Each row is a point on a landscape with many valleys, with its height.
A ball rolls from a point to whichever of its 2 nearest points has the largest drop for the distance, and stops where none of them is lower. Distance is the straight distance between rows; heights are no part of it.
j749: [  5  24  10  63   3 -36 -13  15 -23  -7  -9  -4   0 -13  10 -43 -10 -48
  -7  -9 -24   3 -22  -5  40  -5   0  30  10  28]  h=696
j733: [ 21  -5 -21  74 -19 -27   4 -10 -17   4 -17  19  16 -15 -22   2 -21 -14
   0  10  12  11  16  -1  25  11 -33 -11  19  29]  h=844
j606: [-30  25  11 -21 -15   0  15  -8  23  43 -21  12 -15  10   0   6   7  41
  10  27 -10  -2  22  -2 -29 -17  12 -14  -6 -43]  h=99
j68: [ 34 -35 -19  25   8  -6  38 -23  21  -8   9  -9  -3   3  -1  10 -13 -25
 -10   3  31  -1  11  45   4   1  18   0 -30  30]  h=581
j446: [  1  25   4 -10   5  11 -16   5 -24  -5  27 -25   6  -5   6  -1  18   9
 -10 -39 -15   3 -32  -3   1  10  -4  26  38 -16]  h=634
j130: [ 23  -3 -15  85 -15 -21   4  -8 -14   0  -8   9  -4 -16 -28   3 -27 -26
   1  12  25  -3  15  17  33   5 -15  -5  24  38]  h=828
j303: [ 15   2  -7  24 -14   9  -4  13 -27  -1   6   1  -1 -14 -11   0 -21   0
 -13   4   0 -18 -13   1  11  10 -17  15   4  17]  h=401
j518: [ 30 -34   6 -14  17  20   8  12  -3 -40  23 -14  -9  -2  14   1 -17 -43
 -10 -16  24   3 -23  22  -1  -9  14  21 -29  39]  h=807
j385: [ -3  29  -4 -18 -17  -9   2 -10   3  34 -20   5  10  -9  -4   9  32  25
  16   4 -21  10  14  -2  -1  -3 -13  -6   9 -33]  h=362
j822: [-41  24  14 -27  -8   6  10 -18   7  35 -17  13 -10  13  -7  10  20  49
   9  19  -6  20  14  -8 -26 -18  15 -38  23 -50]  h=130
j863: [ -4 -23  23 -51  35  -8 -24  17  14 -45   9  -2   0  28   8  -4  -5   0
  22   9  24   8   3 -18 -21   9   8 -35  -2  22]  h=510
j350: [ 19  19 -15  84 -14 -34   6  -9  -2  -4   0  -3  -6 -20 -21 -18 -12 -61
   3   7   2   7  16  11  24  -2   7  21   8  35]  h=585
j314: [  5 -30  19 -42  62 -20   1  -6  45 -21  -4 -13   6  25  22   0  10  -3
  22   4   5  27  13   9 -24  -2  32 -17 -26  21]  h=879
j471: [ -1 -16  10 -21  17  24 -20  35  -5 -19  19 -11 -13  13  25  -8 -20 -16
 -10 -10  -1 -25 -29  -8   7   4   8  22 -31  15]  h=692
j326: [ -7  35  10  21 -20  -4 -24   4 -34  26  -5 -23   6  -8   4 -18  15   8
  -5 -37 -35   9 -31 -10  30   6 -26  29  27 -27]  h=748
j3: [  0 -17 -15 -10 -18  23  14   5   6  -4  -2  18 -13  15 -11  21 -35  18
   4  21  27 -25  20   2  -5   2  -2 -26 -15   2]  h=402
j768: [-31  24  27 -54  43  -8  -2 -14  24  15  -1 -34 -13  23  21  -1  27  17
  23   6  -6   8   4   8 -35  -6  34 -13   7 -45]  h=372
j789: [ 18 -24 -14  51   7 -54   7 -16   3  -7  -6  -3  30  -5   1  -8  20 -27
  -7   5 -20  24  14   1  27  13 -14 -12  -7  27]  h=145
j665: [ 17  -9  13 -50  11  11  15 -24  49 -18  -6 -11   0 -12  23  23  24 -24
   2 -19  15   1   6  27 -49 -17  25  18 -13   2]  h=258
j585: [ 15  19   7  26   9 -24 -15   8 -27   4  -6 -14   7 -15  15 -23   7 -19
   0 -14 -27   2 -29  -8  24   2  -8  24  10  13]  h=623
j339: [ -2  25   5 -22  29  -6 -28  -7 -20  -6  16 -45  13   1  20  -4  17   7
   0 -44 -19  12 -38  11  11  16  -3  24  36 -28]  h=660
j279: [-17  14  11 -20  11  -3 -31  12 -30   5 -24  12   8  10   5  -1 -11  35
   6  -9 -19   3  -8 -35  14   9 -26 -10  13 -25]  h=474
j504: [ 18  -4 -11   6 -16  28   3   9 -19 -16  19   7  -3 -20 -15   9 -17  -8
 -14   0  14 -15 -13   7  -2   2  -5   3  18  10]  h=434
j347: [-25  14  19 -42  33  -6 -36  15 -14  -6   0 -17   4  18  12  -6  -4  24
  14  -9 -11  -3 -15 -26   4  12   1 -15  11 -26]  h=554
j621: [-10 -17  -1 -30   1   9   2  15   2 -10  -5  16 -10  17  -4   7 -23  26
  10  28  13 -11  20 -17  -8  -2   0 -36 -19  10]  h=424
j213: [ 22  30  -6  40 -22 -15   2 -15  -5   8  -6 -12  -2 -38 -12 -11  29 -36
  11   3 -22  11  -3   7   7   0 -12  28  20   2]  h=561
j928: [  3  39   6  -3  15 -17 -29  -7 -25  15   0 -42   5   1  15 -21  21  -4
   2 -35 -29   8 -44  11  30  13 -16  28  33 -24]  h=689
j683: [ 12   3 -17  -8 -14  22   0   7 -16 -23  16  15  12 -16 -19  18  -9  15
 -11  -3   6  -5  -8  -9  -5   9 -15  -8  34   5]  h=460
j336: [-12  15   2 -22  -1  12 -25  19 -39 -19   4   9  11   6  -3   9  -5  39
  -6 -19  -7  11 -18 -35   7  10 -31 -20  49 -19]  h=509
j910: [ 20   7   3 -24   4  14   8 -15  14  -6   8 -18   5 -23   6  13  34 -20
  -8 -21  -2  -1 -14  20 -30  -3  13  35   3  -5]  h=311
j419: [-14 -10  14 -47  -4  23  24  -4  40  -9  15   5 -36  30  16   3 -26   6
  10  25  22 -25  16   5 -39 -13  29 -26 -24   4]  h=167
j93: [-14  17  13  25 -27  20 -23  23 -42  13   4  -3  -3 -11   3 -24 -15  15
 -24 -33 -23  -3 -32 -20  20   1 -20  32  31 -23]  h=569
j215: [ 32  -9  -9  28  -9  22   8  17 -33 -34  30   2 -13 -15 -15   9 -45 -21
 -12  -2  34 -16 -24  22  10   5  -2   0  24  33]  h=782
j264: [ -4  10  12 -44  24   2   1  -5  15  -6  -9  -4  -1   8  11  12  19  14
  10  12   2   1   6   5 -27   5  18 -16  -4  -9]  h=260
j26: [  2  20  -8  90 -22 -23  -8   4 -15   2 -11   4  -7 -17 -13 -23 -24 -50
   3  -2  -5   1   7  -1  36  -3  -4  18  11  30]  h=611
j216: [ 25  22  -6  20   1 -23 -12  -6  -9   6  -6 -15  11 -22   5 -13  25 -24
   8  -5 -25  10 -16   3  14   9 -12  24   7   5]  h=592
j222: [ 13 -22   8 -23   6  29   6  12   6 -23  23 -16 -18  -4  14   4 -10 -35
 -13 -19  21 -13 -22  25 -15  -6  23  34 -33  21]  h=820
j444: [ -3  -3   3  51  -6   4 -16  22 -23  14   4  -2 -18  -9   9 -27 -32 -31
 -19  -5  -3 -29 -21   6  37  -2   0  38 -29  19]  h=655
j589: [ 13 -14  -6  61   7 -12  15   2  -8  -5  19 -12 -21  -5 -13 -11 -21 -52
 -18  -6  22 -16  -9  42  30  -2  24  25 -30  37]  h=602
j160: [-33   1  32 -55   2   8  -5   5  13 -32  12  12 -21  24  -4  -8   1  12
  17  36  29  -1   4 -22 -49  -6  10 -50  17  -9]  h=463
j189: [ 13 -52 -18   0  18 -12  40  -8  22 -20   6   6   0  28  -3   5 -22  -1
  -4  17  19   7  17  17  15   2  12 -37 -38  23]  h=277
j853: [  9 -48  13 -30  65 -23   1   0  34 -24   1 -20  22  20  20   2  10 -16
  11  -9  -1  32   2  13 -10   9  22  -6 -33  31]  h=871
j873: [  3 -43 -13  61   1 -46  23  -7   7   6   0  -5  11  15  -9 -12 -11 -37
 -19  11  -5   5  12  16  40  12 -13  -4 -30  14]  h=141
j948: [-47   5   0 -27 -24  41   6  -8   1  -7  35   3  -9  15  -8  16  29  37
  -4 -21  20   9   7 -20 -32 -16  23 -13  28 -24]  h=445
j738: [ -6 -22   3  75  -1 -33   1  11 -18   3   6   2  -9  12   8 -34 -35 -46
 -22  -6  -5  -6 -10  15  58   2   5  20 -29  28]  h=721
j833: [ 13  39  -9  51 -42 -11  -3 -12 -17  23 -18  -1  11 -32 -23 -15   7 -14
  15  -2 -19  27   3 -13  22   0 -42  14  40 -13]  h=702
j552: [ 26  -3 -12  45  13 -43  11 -12   4  -1  -5 -14  17 -15   1 -12  21 -36
   1   5 -12  17  -1  12  16   6   1  13  -4  34]  h=197
j489: [-12  16   5  26 -29  -9 -27   4 -14  45 -26   3   4  -1  10 -20  -4  -2
   9  -5 -22  -6   3 -23  32   1 -29  33 -28 -27]  h=176
j231: [ 27 -19 -18  35   0   8   8  17 -29 -26  14   4  -1  -5  -7   1 -41 -15
 -12  -1  20 -11 -18  10  23   4  -6  -5   3  41]  h=770
j253: [ -5  20  -6  17 -38  -6 -20  -8 -13  47 -34  21   8   0   2 -18   1  10
  17  -2 -16   9  20 -20  22  -3 -43  14 -13 -36]  h=236
j703: [  0   5  13 -43  40  -8 -16   6  12  -6  -6 -17   8  13  15   1  18   9
  17   4  -9   0  -4 -12  -5  11   9  -7  -9  -3]  h=290
j545: [-33  14  15 -29   6  13 -11  15   8  16  -5  -1 -14  17   5   1   2  30
   3   2 -11 -18   2 -15 -13  -5   9  -6 -15 -31]  h=284
j175: [ 22 -13   9  11  36 -16 -14  12  -4 -12   7 -19  11  -9  14 -17  10 -36
 -10 -16 -12   5 -30   9  10   6  15  32 -19  34]  h=773
j249: [  9  24 -16  -2 -23 -23   8 -22   9  31 -29  13  19 -20  -6   6  34  14
  27  14 -15  18  20  -1   7   2 -24 -12  14 -18]  h=338
j558: [ -3  36  -7  36 -38  -6   0 -13   5  44 -11 -20  -3 -25  -4 -11  24 -24
  18   5 -24  -6   8   5  14  -8 -19  30 -14 -27]  h=823
j150: [-47  15  23 -28   1   6  -6  -3 -13  17 -14  10  -7  19 -11   3  14  41
  15   6   0  15   3 -21 -24 -10   7 -38  28 -48]  h=156
j5: [ 18 -30 -25  56  -5 -26   5  -5 -14   0 -18  23  23   3 -13   2 -28   4
  -8   7  10   7  15 -10  37  12 -34 -25  -1  24]  h=862
j334: [ 19 -41 -14  45   9 -17  15  11 -20 -23  15   2   1   5  -6  -9 -37 -23
 -23  -2  10   2 -15  11  40  11  -9  -9 -10  41]  h=755
j740: [ 34 -14   6 -33   9   2  24 -26  38 -20 -13  -8  14 -24  16  26  25 -21
  -1  -8  22  15  10  33 -42  -7  19  15  -9  17]  h=237
j472: [ 13 -12 -13 -19  17 -12  19  -7  27   5 -10   5   6   8   9   6   7   9
   3  25  -4   3  18   9 -13  -3  16 -20 -24  16]  h=281
j456: [-16  11  -4 -17 -15   1   5   0  17  35 -23  19  -9   7  -2   7   0  33
   6  24 -10 -13  25  -5 -14 -10  -1  -9 -17 -23]  h=67
j670: [-38   8  15 -34  -9  24  -6  21   2   6   2  16 -16  19  -4   6  -9  28
   1  18   4 -11  11 -21 -22  -3   6 -21  -4 -23]  h=253
j902: [-15  -5   8 -43   4   9   4   7  12 -28  -3  20  -8  19  -5   9 -10  20
  16  32  24  -3  17 -22 -29  -4  11 -52   1   3]  h=444
j463: [-16  -9   1  -5 -22  29 -16  22 -21  15 -18  34 -13  11  -4   2 -41  30
  -6   3   8 -19  18 -19   8   1 -19  -3 -20 -21]  h=287
j731: [  8 -40 -14  47   9 -48   2   0   0   5 -10   4  25  16   0 -17  -3 -18
 -12   4 -22  14   8 -11  41   8 -20  -7 -27  17]  h=97
j315: [-20  -2  34 -60  22   2 -10   8  26 -38  12   3  -9  21   0   1  16  -3
  18  23  34   9   5 -13 -51  -3  13 -39  22   0]  h=477
j679: [-18   5  -4 -23 -17  23  13   2  22  18  -1  11 -14   4  -4  13   2  26
  -9  18   4 -22  16   4 -21  -9   9  -2 -10 -19]  h=105
j400: [  9 -29   3  31  32 -22  -9  18  -1  -3  13 -17   4   7  17 -27  -3 -39
 -17 -13 -16  -1 -27   5  31   1  12  22 -30  36]  h=750
j568: [  7  -6  10  54  16 -32 -12  14 -19  -4   7 -10   3   0  12 -35  -9 -38
 -17 -11 -19   1 -26  -2  36  -5   3  27 -19  33]  h=726
j317: [ -1  -8  -5   6 -11  20 -16  25 -24  -2   1  14  -1  -1   0   1 -32  12
 -10  -2  -3 -26  -7 -12  23   4 -16   2 -10   9]  h=359
j21: [  9 -16   5 -37  13  17  -1  13  23 -19  13 -14 -11   8  20   2  -3 -20
  -5  -5   6 -13 -13  15 -19  -7  16  18 -31  17]  h=833
j780: [ 22   6 -11  63 -15   5   5   4 -21 -11   6   3 -16 -15 -27  -1 -37 -25
  -5   6  26 -20  -2  20  24   5  -3   8  14  33]  h=811
j626: [ -2 -40   9 -39  31  -5   2   8  13 -36   9  11  -2  33   3  -2 -17   5
  16  16  15  11   4 -16  -6   7  10 -41 -21  29]  h=525
j622: [ -9 -18   0 -11  -1  13 -14  27 -11   1  -9  22  -9  15   3   3 -34  21
  -6   8  -1 -22   4 -23  14   6  -9  -5 -31  -1]  h=323
j705: [ 20   8 -18  -7 -14  17  27 -24  25   4   3   8   7 -25  -9  21  25   1
  -2  10  14  -9  14  23 -30  -5  -1   9  16  -2]  h=263
j328: [-37  11  -3   5 -36  33 -11   0 -23  37  13   7   0   2 -17  -3  14  49
  -8 -31 -16  18   3 -14   8  -3 -15   3  17 -46]  h=504
j842: [-52  14   4 -14 -28  27 -12  -2 -15  36   2   7  -7  10 -16   3  18  55
  -1 -15  -3  19   8 -19  -8 -14   5 -11  10 -52]  h=481
j700: [ -8  -3 -19  -5 -32  36  22   3  10  14   1  26  -7   4 -26  30 -26  29
   0  22  35 -25  27  13 -10  -3 -13 -16  11  -9]  h=378
j434: [ 23 -43 -16   8  27 -21  10   2  -4 -24   2   9  18  12   1   1 -13  -2
  -9   6   1  10  -3  -1  15  13   0 -23 -14  32]  h=316
j211: [  6 -39 -17  26  11 -37   3   0 -11 -12 -18  25  26  14  -7  -3 -25  12
 -11   5  -5  12  13 -27  34  11 -24 -30 -12  21]  h=875
j35: [ 21 -30 -17  -6  11  -5  18  -2  19  -8   2   4  -3  10   5   7 -11  -2
  -7  16   9  -8  16   8   0   4   9 -20 -36  27]  h=254
j349: [  6  12   2 -43   6  11  17 -13  34  -1   0   5  -1  -3  11  18  20   9
   4  15   3  -7   9   9 -41  -6  24  -5   0  -9]  h=235
j60: [-41   5  23 -37  11  20 -36  28 -16 -16  15  -4  -7  26   5  -2  -7  25
   2 -16  -2  -9 -11 -36  -8  10  -2  -9  11 -35]  h=579
j516: [ 29   6 -18  29 -17  11  19 -12  -6  -6   5   5   3 -35 -26  15   2 -10
  -5   8  21  -9   6  26  -4   4 -11   6  20  21]  h=496
j843: [ -2  28  -6  -5 -20   3   6 -24   0  24   2  -9   6 -14 -15   8  41  23
   9 -10 -20  16   0   8   3   1 -14   6  24 -30]  h=387
j848: [-45  21  29 -44  26   1 -15  -8  13  17  -4 -23 -16  21  13  -8  17  27
  17   9 -13   0   0  -9 -24  -3  15 -17   5 -52]  h=349
j10: [  0  12 -20   2  -9 -34   4 -21  10  37 -43  22  20  -1   3   7  26  22
  26  26 -14  14  30 -14  11  -3 -22 -23  -8 -12]  h=312
j997: [ 14 -24  -5 -42  21   5   8   6  16 -37   5  10   2  10   7  10  -7  -6
  14  12  23   8   5   3 -22   4   9 -25  -8  26]  h=523
j129: [  1  -8   2  55   2  -2   2  17 -21  -6  15  -4 -23  -8   3 -25 -34 -45
 -19  -3   7 -22 -20  27  33  -1  16  34 -28  39]  h=624
j973: [ 16  16 -15  49 -33 -15  -5 -10 -18  26 -27  18  16 -27 -18  -5  -5  -2
  11   8  -6  17  10 -12  18   2 -46   6  24  -1]  h=728
j855: [-56  14  -1 -14 -24  39  -3  -9  -3  16  21  -1  -6  15  -6   8  26  55
  -2 -23   1  18   5 -17 -17 -11  20 -15  24 -33]  h=462
j947: [-20 -23   2 -13  23 -19  -8   7   3   3 -25  22   0  23   1  -2 -19  22
   1  17  -7  -5  17 -29  11   1  -2 -26 -34   5]  h=896
j723: [ 26 -23 -18  57   9 -21  24 -11   2  -8  11  -8  -4 -10 -10  -6 -13 -47
 -12   1  17   2  -3  38  22   7  14   8 -19  38]  h=583
j207: [  9  40   0  65 -37 -20 -13  -1 -25  20 -17  -4   3 -26  -7 -29  -8 -29
  12  -4 -26  19  -7 -19  33  -4 -30  21  24  -7]  h=673
j408: [-31   0   5 -12 -24  32 -13  17 -19  21 -18  40  -6  10 -13   5 -32  46
  -4  10  11  -4  24 -27  -7  -2 -15 -16   1 -36]  h=255
j374: [-15  15  13 -33  39 -10 -39  17 -32 -17  -7 -14  14  21  21 -11 -18  26
   9 -24 -17  -1 -23 -33  20  17 -20  -7  36 -21]  h=528
j755: [-18   8 -14 -12 -28  22  22  -6  12  28  -9  25  -5   0 -21  19 -10  40
   2  25  16 -11  35   3 -21 -11  -5 -27  16 -23]  h=357
j245: [ 44 -10  -4  -4   1   0  24 -32  31 -11 -10  -6   8 -36   6  20  22 -33
  -9  -5  16   1   8  42 -32 -12  17  29  -7  15]  h=208
j190: [ -2 -22  32 -64  30  -7  -7   8  35 -43   5  -3 -10  25  15   1   4 -16
  25   6  42  13   5  -4 -44   5  17 -28   3  21]  h=494
j760: [-24   0   9 -23   0  13 -15  15 -16  -3 -21  28  -1  13  -7  10 -20  34
   5  14   1  -5  14 -31  -6  -3 -14 -27   2 -17]  h=218
j429: [ 34 -11 -26   6  -6   4  25 -20   2 -16  -4   9  20 -27 -15  15   5  -3
  -1  16  25  -1  11  20 -11   5  -6 -12  17  24]  h=519
j398: [ -4 -12  -2 -17 -12  42  -7  30  -8 -12  26  -9 -20   5  12  -3 -19 -13
 -14  -8  11 -34 -25   4  -3   2   7  23 -23   3]  h=668
j721: [ 20 -22 -20  17   6 -19  23  -8  24   5  -4  -5   5   1   9   2   5  -9
 -11  16  -4 -11  13  16   9   1   6  -1 -37  25]  h=221
j95: [-23  10  -6 -22 -19  22  16  -4   3   9  -3  28   3  -3 -19  19   6  41
   2  15   5   2  20  -9 -30 -10   3 -32  32 -26]  h=336
j447: [-24  12   1  16 -34  31 -15  14 -32  25  11   3   1 -10  -8 -12  -2  34
 -15 -37 -18   5 -15 -22  16  -1 -20  24  19 -32]  h=534
j237: [ 29 -23   2  -1  23  -1  -4  16   2 -26  14 -12   1  -6  11  -3  -8 -31
 -14 -13   3   5 -24  11   4   3  15  19 -23  38]  h=793
j212: [-12  31   2  26 -34   9 -13 -10 -21  38   5 -16  -4 -21  -9 -19  22   0
  -3 -24 -27   7 -11   0  21  -3 -20  35  12 -37]  h=777
j365: [-11 -46  -1   4  25 -31  -3   3  -3  -4 -23  27  13  33   1  -5 -25  20
 -11   7 -11   4  18 -32  32   4 -15 -27 -34  11]  h=886
j420: [-39   4   6 -46 -19  33   9  -4  23 -16  31   3 -13  17  -4  17  28  19
  -2  -5  26   2   9  -8 -50 -16  22 -17  25 -25]  h=429
j327: [ 10  15   0  54  -8 -31 -16   8 -23   6 -18   2   6 -13   7 -30 -12 -20
  -4  -7 -24  -1 -17 -22  38   0 -22  21   2  16]  h=661
j312: [ 35   2  -8  -4 -17  13  29 -34  30   1   1  -5   4 -40 -12  20  32 -19
  -5  -4  15 -13  11  43 -35 -14   9  24   9  -1]  h=238
j718: [ -2  18 -13  18 -27 -21  -6 -18  10  46 -40  13  18  -2   3  -6  15   5
  24  16 -16  15  37 -12  17  -8 -35   3 -21 -22]  h=279
j430: [-33  23  27 -43  15   7  14 -17  33  18   2  -7 -18  18  16   8  24  24
   7  16  -2   2   6   3 -46 -12  34 -12   6 -37]  h=393
j146: [  0  19   2 -44  25 -13   7 -20  27   5 -15   2   9   2   9  13  30  26
  22  29  -6  10  16   6 -26  -3  24 -27  14 -15]  h=285
j946: [ 20  -4   3 -34  -7  28  20 -17  32 -12  10 -12  -1 -18   6  22  21 -23
 -14 -14  17 -11   0  32 -46 -18  19  32  -5  -3]  h=282
j742: [-32  15  25 -37  33  -4 -18   5  12  21 -11 -15 -10  25  14  -8   2  23
  17   7 -18  -9   2 -15  -7   4  18  -6 -24 -27]  h=317
j127: [ 37 -29 -18  30  11 -17  28 -14   2 -15   6  -4   5 -13  -7   4   4 -24
 -12   2  20   9   6  32   7   8  11   3 -10  39]  h=563
j469: [ -4   9   2 -44 -10  18  36 -27  48   5   9  15 -11   5  10  25  11  11
  -2  21  17 -10  21  18 -58 -26  32 -14  11 -17]  h=212
j805: [  7  10  -6 -19  -8  11  -8  10 -24 -26   6  17  19  -5  -9  19  -5  35
  -1   0   2   8 -11 -22  -7  13 -25 -29  47  -5]  h=484
j54: [ 28  -8 -10 -10 -10  27   8   0  -7 -31  23   0   1 -21 -10  17  -3 -23
 -13  -6  25 -12 -12  17 -18  -1   1  12  13  21]  h=457
j316: [  6  -9  15 -56  30   1  -1   2  34 -38   4   0   4   4  13  14  13  -6
  18   4  25  14   3   3 -39   3  16 -16   0  17]  h=508
j137: [ 31 -29 -12 -27  19   9   5   5   8 -40  13   1   5   0   6  15  -3 -16
   0  -4  25   5  -6   9 -13   5   6  -6  -9  35]  h=538
j576: [  7  -2  -3 -27  20 -23  21 -18  37  10 -27  13   9   7   7  11  23  20
  15  37  -3  11  27   8 -26  -1  18 -30  -9   8]  h=303
j67: [ 17 -30   4 -21  35   3   5  10  32  -8   4 -20  -4  13  21   1   0 -19
  -3  -6  -2   1  -5  14  -5  -3  30  16 -50  27]  h=848
j859: [  3 -39  -5  67  11 -32  17  11 -14  -9  17  -5  -8  13  -8 -18 -33 -42
 -23  -7  12   0 -14  25  53   3   4   1 -23  33]  h=740
j899: [-16  -4   4 -13 -13  41 -10  27 -17  -8  32  -9  -8   1   3   5  -2   3
 -19 -25  -4 -25 -21 -11  -8   4   8  21   3 -13]  h=643
j75: [-21   6  18 -45  -8  19  28 -13  49   6   8   4 -28  16  17   9  -4  11
   1  26  11 -12  14   8 -57 -22  35 -24  -3 -14]  h=193
j278: [ 40 -26 -23   2  15  -5  16 -14   3 -34   4   6  16  -9  -2  13   1 -15
  -9   4  18  11  -2  15  -8   7   0 -15   1  36]  h=541
j514: [ 21  20 -19  72 -27 -19   7 -19   9  10 -14  -6  -2 -23 -22 -11   4 -50
  14  14  -1  -1  27  13  14   1  -5  19  -3  14]  h=559
j461: [  8  24   3 -10   0  -1  -3 -12   2  17  11 -26   0 -21   2   4  38 -13
  -4 -22 -17  -3 -19  17  -7   0  10  41   1 -21]  h=347
j162: [-21  24  -3 -18 -10   8 -13 -16 -17  27   3  -9   7  -2  -6   8  31  41
   2 -28 -21  19  -7  -5  10   3  -7   0  31 -44]  h=415
j286: [ 20  20 -15  53 -28  -6   5 -13  -8  14  -5   0   0 -33 -29  -3   1 -21
   7   8   1   0  11  11  13  -3 -18  17  19   8]  h=529
j20: [-42  17  19 -47   1  18   2  -7  18  -5  16  -5  -9  16   3  14  26  28
   5  -1   5  10   2 -10 -50  -7  29 -20  20 -33]  h=413
j791: [ -8  -5   4 -41 -11  27  17   8  23 -10  14   7 -20  12   3  13 -10  10
  -3  18  15 -22  11   4 -31  -7  15  -7 -19  -8]  h=139
j295: [  1   1   3 -25  18   2  -5  10  13   6  -4  -6  -3   9   9   0   2   9
   3   9 -15 -12  -3 -10  -1   4   6   0 -28  -1]  h=324
j931: [  5  36  -3  70 -27 -16 -10  -1 -14  12  -7  -5  -6 -25 -11 -24  -3 -48
  11   0 -18   0   0  -5  23  -8 -10  29  12   7]  h=642
j909: [ 36  -2 -11   8 -15  21  21 -14  -4 -27  17   6   1 -40 -22  23   4 -20
 -14  -7  26  -5   3  29 -21  -7   1  15  30  17]  h=475
j801: [  7  36   6  13 -15 -11 -15 -18 -19  15   5 -34   3 -15   3 -14  38  -4
   4 -33 -35  18 -32  12  21   6 -12  32  33 -26]  h=718
j255: [-14  25  17 -55  39 -12  -4 -22  34  18  -5 -36  -5  10  20   6  34  12
  21 -14 -15   8   1  21 -21  -3  26  10  -3 -35]  h=392
j186: [-33  10  13 -34   3  25 -24  15 -16  -5  26 -15   0  18   8   3  16  21
  -2 -29  -7  -1 -19 -17  -7   7  10   7  18 -34]  h=601
j633: [-11  19   1 -16  -6   0 -19   1 -27  17 -14   0  10   7   1   2   5  35
   4 -24 -24  15 -14 -18  15  11 -20  -5  29 -35]  h=446
j727: [ 13 -37   8 -18  55 -18  -8  12  23 -15   7 -23  16  17  22  -6   3 -22
  -1 -14 -10  15 -11   7   7   5  21  12 -37  31]  h=860
j240: [-12   5  11 -17  24 -14 -16   8  21  22 -14 -12  -3  17  21 -11   8  14
   8  11 -31 -15   0 -11   9  -1  11   3 -43 -12]  h=353
j195: [-24   7   4 -22 -15  36 -12  17 -15 -19  41  -9  -3   9  -3   8  16  18
 -14 -32   2  -7 -16 -17 -20   1   3   9  23 -21]  h=621
j999: [ -8  45   2  49 -47   5 -11 -10 -16  38  -4 -20  -2 -25 -13 -20  15 -27
  12 -12 -29   8  -4  -3  22  -1 -23  40   6 -30]  h=800
j695: [ 27 -14 -14  21  14 -21   6  -4   7   1  -5 -10   7  -8   5  -5  17 -22
  -7   3  -8   0  -5  10  11   6   2  16 -27  32]  h=177
j354: [-14  -3  -2  32 -24  -2 -19  14  -4  39 -29   6  -8   6  13 -21 -20  -4
  -2   0 -14 -27   7 -13  31  -1 -17  35 -49  -7]  h=98
j226: [ 11  12 -19 -10 -17  21  21 -14  -2  -4  10  12  20 -27 -17  25  25  19
  -2   6   5   3   7   9 -23   1  -8 -11  36  -7]  h=292
j416: [ -2  16   6   2  -9  23 -16  15 -35  -3  24  -8   2 -11  -1  -5  -3  10
 -19 -27 -18  -4 -33 -14   9   4  -8  26  28  -8]  h=608
j655: [ 11 -59 -23  12  15 -18  27  -3   0 -26   4  14  14  18  -7   7 -26   2
  -9  13  11   9  15   6  22  13  -5 -43 -18  30]  h=295
j388: [ -7   0   8  78 -16 -18 -14  15 -25  13 -13   2 -16  -2   5 -29 -40 -46
 -10  -5  -6 -21  -6  -2  46  -5  -6  28 -18  26]  h=691
j641: [-28  13  18 -32  10   4 -14   0 -19   6 -22  28   4  10 -10   6  -6  43
  15  22  -3  12  13 -31 -13  -6 -12 -42  26 -31]  h=187
j894: [ 28   6  -5  40 -18  15   7   5 -25 -20  18  -4 -20 -23 -23   0 -24 -30
 -20  -3  23 -25 -15  25   7   1   5  23  23  25]  h=796
j772: [-11   1  21 -20  31 -11 -39  21 -32  -7 -20  10   8  19  21 -12 -25  29
   9 -13 -17  -3 -15 -44  27  12 -20   2   9 -12]  h=501
j681: [ -3  18 -15 -24 -19  10  18 -21  11   9   1  18  17 -13 -13  27  34  33
   6   5   2  13  13   4 -24  -9  -5 -21  40 -24]  h=314

For each start below, name the point where the ball stops.
j365 | j127
j347 | j354
j212 | j456
j853 | j286
j842 | j456
j255 | j456
j303 | j456
j315 | j245
j231 | j127
j400 | j286

Write out the way that a ball takes from each point below.
j240 | j742, j545, j670, j760, j641, j150, j822, j606, j456
j999 | j212, j326, j801, j928, j339, j446, j416, j93, j447, j328, j842, j855, j948, j420, j20, j430, j768, j848, j742, j545, j670, j760, j641, j150, j822, j606, j456
j398 | j899, j195, j186, j60, j347, j374, j772, j279, j633, j162, j843, j385, j249, j10, j718, j253, j489, j354
j146 | j264, j349, j469, j75, j419, j791, j679, j456
